Each row is a point on a landscape with many valleys, with its height.
From any point a ball rolls to the lowest of the 4 points nearest to it. It stops when none of these is lower. Distance is the straight distance between rows; heights are no part of it.
Zof h=11.4: [149 116 117 105 147 133 129 108 111 113  94  95 130 134 134 146 169 117
 133  89 136 110 169 126 158 136]
raz h=31.5: [154 148  97  71 101 150 138 143  83 157  50 167  95 107 101  93 164  98
 163 123 144 106  77 127 124 141]
budi h=39.7: [116  79 141 158 172  69 109 118  67 145 107 184 120 133 133 113 148 161
  91 182 142  94  18 123  55 166]
mube h=22.9: [ 88  89 181 142 149 108 101 159 123 150 173 151  82  89 173  93 113 153
 133 169 145 133  32 126  69 116]
kof h=34.2: [124 138 133 136 110 160 127 112 150 110 159 120 155 171 113 160  81 117
 105 133 110 158 176 148 158 103]
kugit h=40.7: [169 162  88 113 114 126 179 165 126 149 146 137 131 132  92 141 165 102
 201 100 127 134 127 172 155 165]
lom h=27.2: [124 122 158 146 115 130 126 142 176 114 159 105 133 122 152 145  98 144
 129 115 129 151 148 162 142 109]
zaz h=35.3: [ 95 137 161 122 126  98 119 149 111 137 129 115  74 107 142 129 135 136
 165  99 109 147  78 152  99 135]
Tur h=25.1: [131 124 135 169 109 168 139  79 155  93 174  95 182 171 103 107  66 151
  83 178 117 147 160 172 146 103]
Nasuf h=28.3: [158 124  62 112 103 155 103  70 104 136 125 141 173 188  93 141 114  84
 102 150  78 121 210 115 193 129]
dod h=56.6: [167 147  38 104  89 161 145  88 134 119 125 124 141 208 101 153 145  92
 128 134 102 118 177 125 223 156]
Laf h=32.2: [117 111 176 146 134  90 100 143 123 177 173 160  77  72 177  86 110 163
 155 137 103 142  81 126  75 115]
muzu h=29.4: [116 180 122  92 110  97 114 165  57 153  51 149  79  82 120  74 124 145
 188 128 118 148  69 141 105 156]
litat h=28.2: [137 148  92  84 128 134 104 136  77 179  34 208  75 100 109  89 149  96
 128 148 154  88  86  84 114 166]
nonuk h=34.9: [113  84 136 119 174  91 112 113 103 118 115 180 142  95 145 115 155 169
 107 167 164  98  73 113  55 121]
Zaki h=34.0: [149 108 160 189 120 143 156 123 207 105 196 114 132 140 155 139  61 128
 112 183 112 156 135 152 151  93]
mulag h=24.3: [146 143  98 117 115 168 127 111 160 108 119 104 137 175 119 151 148 102
 115 110 136 103 178 122 173 124]
guvut h=25.2: [100 121 127 100 164 125 119  96  86 132  82 160 128 111 135 123 193 117
 117 113 150  91 122 103  95 146]
bizi h=37.6: [123 130 117 151 101 138 149 119 166  94 156 109 146 175 138 139  93 137
 114 128 104 159 174 165 174 104]
fubef h=16.8: [142 130 138 115 172 119 104 105 137 120 103 116 136  94 128 122 159 105
 103  91 150 102 156 108 115 112]
kesaf h=31.0: [117 115 185 172 144 113 133 143 173 127 166 128 120 115 157 156 101 132
 139 125 119 154 148 169 139 109]
Kisa h=42.9: [103 148 116 158  73 125 164 117 159 113 146 129 161 179 124 161  95 136
 125 132 104 168 158 169 182 159]
nerog h=32.4: [102 121 154 129 143 111 114 131 153 105 136 100 116 103 143 135 136 129
 143 104 145 146 132 157 123 118]
neked h=37.8: [ 87 128 186 141 139  91 127 179 126 140 122 131  65  84 162  97 150 147
 140  88 138 137  97 145  97 128]
kago h=30.5: [ 99 146 135 171  82 138 130  79 142  77 203 105 169 182 119  95  57 134
  86 165  94 161 145 166 176 140]
Siril h=14.7: [119 143 119 119 141 115 122 135 127 121 124 134 115 101 129 123 180 115
 170  61 146 123 143 121 134 134]
rimeb h=12.6: [165 135 108  93 143 158 122 132  64 161  76 151  97 109  91 132 203  79
 158 112 148  90 127  96 135 119]
vadi h=38.1: [108 106 197 146 129 108 131 157 187 175 180 111  95  98 184 133 111 145
 140 132 128 136  89 127  74  92]
baz h=20.3: [133 129 122  93 181 122 129 124 100 151  69 154 140  83 128 122 175 110
 116 102 142  92 144 102 113 152]
ripel h=40.8: [143 137  81 133 106 142 148 129 145 113 122 119 145 184 106 160 131 139
 148 115 117 137 154 141 208 134]
goto h=38.6: [ 78 120 138 115 141  97 116 148  68 123  75 155  89  80 145  77 141 137
 128 117 138 124  62 125  85 168]
sudid h=30.1: [156 136 131 112 156 119 136  99 129 105 149 113 157 117 121 159 123 130
  91 121 127 110 168 104 119 106]
Liri h=35.1: [121 107 179 166 134 113 140 147 196 120 182 123 111  92 181 114  95 129
 117 126 114 135 113 137 112  88]
zafu h=29.9: [100 117 165 111 127  81 133 170 129 138 140 114 115  84 128 121 150 117
 186 100 125 136 116 139 130 115]
pef h=26.3: [106 149 109  91 151 130 115 141  63 157  36 158 102 109 112  83 160 120
 152 141 145 123  81 115  87 184]
zener h=31.3: [154 107 128 127 183 116 133 113 153 111 148 101 153  94 117 147 144 147
  69 125 141 106 135 103  73  99]
tenu h=30.6: [118 141 130 107 108 109 110 157  75 171  50 146  74 103 106  81 117 135
 198 129 120 166  68 117 100 141]
sefu h=42.2: [ 69  98 124 121 182  89 109 127  59 128  65 155  99 125 145  97 148 124
  85 172 145 111  59 119  92 185]
Mik h=32.5: [140 117 173 148 161 129 135 126 160 124 160 118 117  90 147 140 139 182
  97 129 153 126  90 135  74  94]
Bof h=37.9: [114 133 165 167 110 126 157 144 178 118 185 120 150 180 166 145  70 139
 121 144 108 179 149 170 165 123]
Vofat h=29.1: [ 98  99 142 112 146  98 103 117 105 126 113 131 122 112 140 102 154 148
 106 124 158 114  85 133  76 131]
Dum h=28.4: [105  83 182 165 160  96 121 142 135 167 166 162 113  94 161 101 130 162
 136 140 180 124  52 125  57 115]
nogom h=38.9: [127  73 132 153 139 107 115 111 141 135 141 171 122 112 140 132 153 185
  82 178 162  89  43 101  59 133]
pabe h=54.6: [164 147  39 127  73 159 151 140 130 116 147 126 151 194  94 147 124 118
 138 147 122 131 171 123 200 146]
Sabe h=30.9: [170 143  69 105 106 138 158 150 128 133 141 102 136 163 101 175 144 106
 157 111 145 103 155 138 212 122]
navuf h=24.5: [103 133 134 113 132 114 121 152 138 120 140 105 133 123 136 146 158 139
 147  83 143 118 150 125 120 101]
Tifo h=41.1: [ 48 133 179 110 114  80  85 162  91 172 118 148  86 104 182 103 116 165
 155 139 101 170  54 145  99 159]
Dode h=19.4: [163  99 132 172 147 170 119  69 145 116 165  94 178 152  96 135  51 148
  57 210  95 135 155 107 103  72]
zufaz h=29.7: [114 137 121 101 132 121 114 129  65 144  75 173 119 112 107  94 178 117
 111 141 137  89  96  95  75 170]
repa h=36.7: [ 74 104 173 134 145  93 105 140  89 138 101 162  94 112 133 101 120 144
 127 146 131 144  37 144  80 155]
tid h=30.3: [132 159 104  96 108 151 164 169 103 150 103 142  84  85 117 102 182 100
 172 103 149 120 110 123 105 129]
Rok h=21.4: [154 156 124  88 151 135 134 128  57 180  51 195  95  93 127  85 166  73
 143 140 124 104 106  97  90 165]
vuzil h=35.6: [113 138 118 145 108 122 163 120 148 104 151 107 158 178 124 158  87 139
 130 110 116 147 160 145 194 129]
zeve h=28.9: [163 124 138 137 162 128 116 111 140 102 140  90 148 121 137 148 107 143
  97 132 127 118 157 118 103  87]
sede h=38.7: [113 140 139 151  80 156 146 117 179 101 169 105 187 176 152 122  67 134
 113 140  92 167 157 176 162 116]
Borik h=25.5: [169 110 155 149 147 142 117 113 186 104 161 108 149 114 131 150  97 194
  84 149 135 129 131  95  90  76]
dibe h=22.3: [119 127 156 100 154 110 114 122 120 121  85 128 122 108 150 129 185 129
 132 111 170 115 129 106 109 126]
Rig h=35.8: [ 83 117 190 118 141  86 112 162 129 159 156 132  95 101 154 108 112 140
 184 123 111 135 104 135 105 115]
foz h=30.2: [133 134 147 153 133 152 131 140 183 114 176  77 144 147 140 137  79 149
 110 143 118 174 143 153 150  89]
beb h=38.2: [107  88 170 150 147 105 117 129 150 120 146 124 133 100 151 132 126 175
 107 100 139 131 126 139  97 121]
Vomug h=18.6: [145 125 129 154 139 160 118  89 141  94 169 111 155 152 100 145  73 156
  84 186 105 144 179 128 102  93]
rez h=31.9: [ 95 131 160 139 124 103 106 153 163 126 169 102 120 102 156 145 120 121
 147  90 119 152 137 152 135  90]
Regel h=38.3: [148 147 105  98 135 171 109 117  76 184  37 224  64 136 113 103 120  74
 117 164 137 108  71  87 106 200]
Sasin h=10.0: [155 142 123 104 136 141 135 119 119 124 101 101 136 114 117 168 174  74
 123 102 134  91 162  93 166 135]
bub h=16.1: [139 134 135  79 156 157 120 130  76 157  74 178 124  91 125 109 184  64
 140 128 146  81 119  91 121 164]
kor h=11.9: [150 144 103  93 143 135 113 104 104  97 115 116 141 134 145 138 140 102
  89 115 166  86 178  88 152 113]
Bapi h=26.9: [134 116 152 162 154 129 126 132 190  96 173  95 158 118 145 139  96 157
 102 136 122 154 146 149 139  94]
Geve h=21.7: [156 110 149 151 130 151 139 102 173 101 176 122 162 119 125 148  72 180
  93 158 116 138 155 119 117  88]
nuz h=23.3: [107 140 133 110 114  95 122 161  99 144 115 129 106  83  97 122 161 121
 178  96 152 114 116 132 120 126]
keteg h=31.2: [124 116 173 149 139 133 129 154 186 133 167 115 134 122 149 152  94 151
 106 146 128 161 116 153 114  87]
Sola h=30.4: [131 147 100  87 108 158 122 181  84 163  71 190  72  97  95 101 149 101
 175 139 144 115  72 119  98 161]
Viz h=27.3: [115 151 123 118 108 113 149 177 109 145 100 121  98 103 102 117 161 111
 193  89 117 129 106 153 110 135]
vugim h=7.1: [148 133 105 103 143 133 120 140 117 124  91 114 127 103 104 141 164  95
 167  95 139 113 142 105 144 138]
muku h=37.5: [123 110 178 142 146 107 111 154 161 140 163 121 105  65 164 127 127 149
 133 115 135 145  90 130  80 110]
retes h=23.4: [146 120 138 196 106 180 155  51 148  95 177  88 174 183 131 115  46 139
 105 204 100 147 158 122 113  83]
sazib h=42.3: [156 135  92 140  86 128 169 155 127 125 155 123 136 160 108 148 161 104
 181  92 130 130 154 160 197 133]
kugab h=41.5: [105  71 149 130 142  81 114 127 109 145 110 145  98 116 120 107 144 188
  88 181 120 100  11 116  54 151]
tob h=35.0: [127 140 153 114 145 117 122 146 162 106 159 115 148 116 143 168 120 135
  94  99 129 137 117 117 124  93]
ruf h=30.8: [162 133 104 134 146 135 104  80 133 110 126 123 166 131 124 134 101 129
  52 141 114 116 184 108 119 124]
zun h=33.2: [ 88 116 151 131 150  95  98 145 131 132 125 136 112 101 158 106 148 151
 133 125 138 127  76 126  65 122]
mese h=36.1: [129 113 162 189 106 141 143 123 182 128 193 105 148 165 155 113  77 125
 105 181 107 161 147 188 156 121]
Vit h=24.4: [147 128 104 121 119 156 130  95 133  83 131 117 151 174  99 155 126 103
  88 134  92 132 209 106 179 131]
rel h=66.7: [162 161  23 146  40 146 203 134 131 135 158 133 156 188 131 137 122 133
 133 107 117 159 148 134 186 165]
dipo h=21.3: [156 124 117 187 120 191 153  78 146 109 157  87 164 162 102 117  56 145
  83 207  88 159 150 123 124  95]
Zinub h=26.8: [110 169 125  90 105 122 126 174  91 162  95 141 105  91 104  93 145 122
 185  97 111 139 101 138  97 150]
kul h=22.1: [136 137 118 128 122 117 129 134 130 127 131 100 135 137 114 144 147 124
 129  98 134 140 149 129 178 127]
gel h=37.2: [ 93 137  90 162  69 162 139  78 138  94 147 103 155 203 112 132  86 140
 110 141 110 136 176 160 162 151]
Met h=13.6: [120 148 149 146 116  92 127 158 168 117 153 137 132 142 138 163 124 136
 169  90 121 168 168 160 165 133]
safet h=59.5: [148 157  25 145  67 157 148 124 107 118 150 128 162 213 112 130 105 131
 145 120 137 135 161 123 214 169]
Naru h=31.1: [133 118 115 119 159 116 119 113 154 112 143  94 138 125 134 171 108 134
  97  94 136 133 172 119 124 107]
bagas h=28.8: [126 118 137 150 128 129 137 109 144 100 147 102 171 166 125 157 131 118
 117  91 137 120 178 132 178 117]
Lakab h=22.5: [ 89 118 135 120 125 126 123 144 101 144  89 142  97 101 112  87 167 125
 183 103 140 114 121 124 112 147]
tem h=28.6: [133 146  94  76 114 125 122 153  71 152  41 182  59 100 120  60 136 136
 178 128 130 130  66 120 120 186]
Vari h=10.4: [156 142 112  77 147 144 119 114 103 168  94 133 141 110 110 143 172  85
 150 102 154  83 171  79 133 137]
Podo h=26.7: [186 150  97 101 129 158 144 134 113 143 111 110 131 149 100 167 169  87
 193 106 147 109 170 109 177 101]
Genep h=24.0: [168 145  72 115 117 178 129 134 123 131 111 116 135 158  90 162 159  83
 138 111 134  87 183 121 180 140]
Fadu h=47.6: [136 151  69 127  85 155 147 137 130 104 139 117 143 176  97 165 110 124
 125  93 106 138 179 124 204 135]
bav h=21.6: [158 138  90  80 138 164 112 101 123 133 115 116 150 163 114 172 138  77
 106 125 127 100 201  88 199 118]
midu h=35.4: [141 100 134 129 191  95 122 105 120 112 121 149 124  97 146 128 152 146
  77 118 156  90  77 104  72 123]
fibar h=53.3: [127 156  55 127  74 165 140  99 132 112 142 116 170 197  99 135 109 103
 138 122 118 132 178 119 206 137]
Faf h=31.4: [145 112 185 150 125 132 143 131 208 121 178 110 139 138 162 156  62 133
 132 139 123 153 147 166 149  73]
sis h=38.0: [ 71 123 179 134 125  86  95 160 128 144 126 136  88  92 155  74 139 169
 152 127  98 157  88 128  77 144]
vopa h=32.3: [148 114 114 115 110 102 152 154 130 145 125 100 135 141 102 159 160 116
 182  92 124 129 144 136 173 147]
Tuvu h=29.3: [134 140  98 145 104 154 122 110 129  89 146 107 172 177 131 147  98 123
 118 132 104 141 180 130 161 143]
fas h=16.3: [133 117 119 154 116 146 129  70 139  91 150  77 172 157  94 134  75 111
  56 184  89 136 170 123 102 114]
gis h=22.7: [129 130 130 107 150 131 122 123  77 141  52 158 137  77 142  92 183  88
 117 141 157  76 100  93  88 179]

Two balls start at each pair of points below. Name the first point that both come to, or write -.
sis / goto -> vugim
neked / kesaf -> -
kugab / pef -> vugim
sudid / lom -> Geve
mese / Liri -> Bapi

For each start below, name the point where the ball stops.
Faf -> fas
repa -> vugim
vadi -> fas
Zaki -> fas
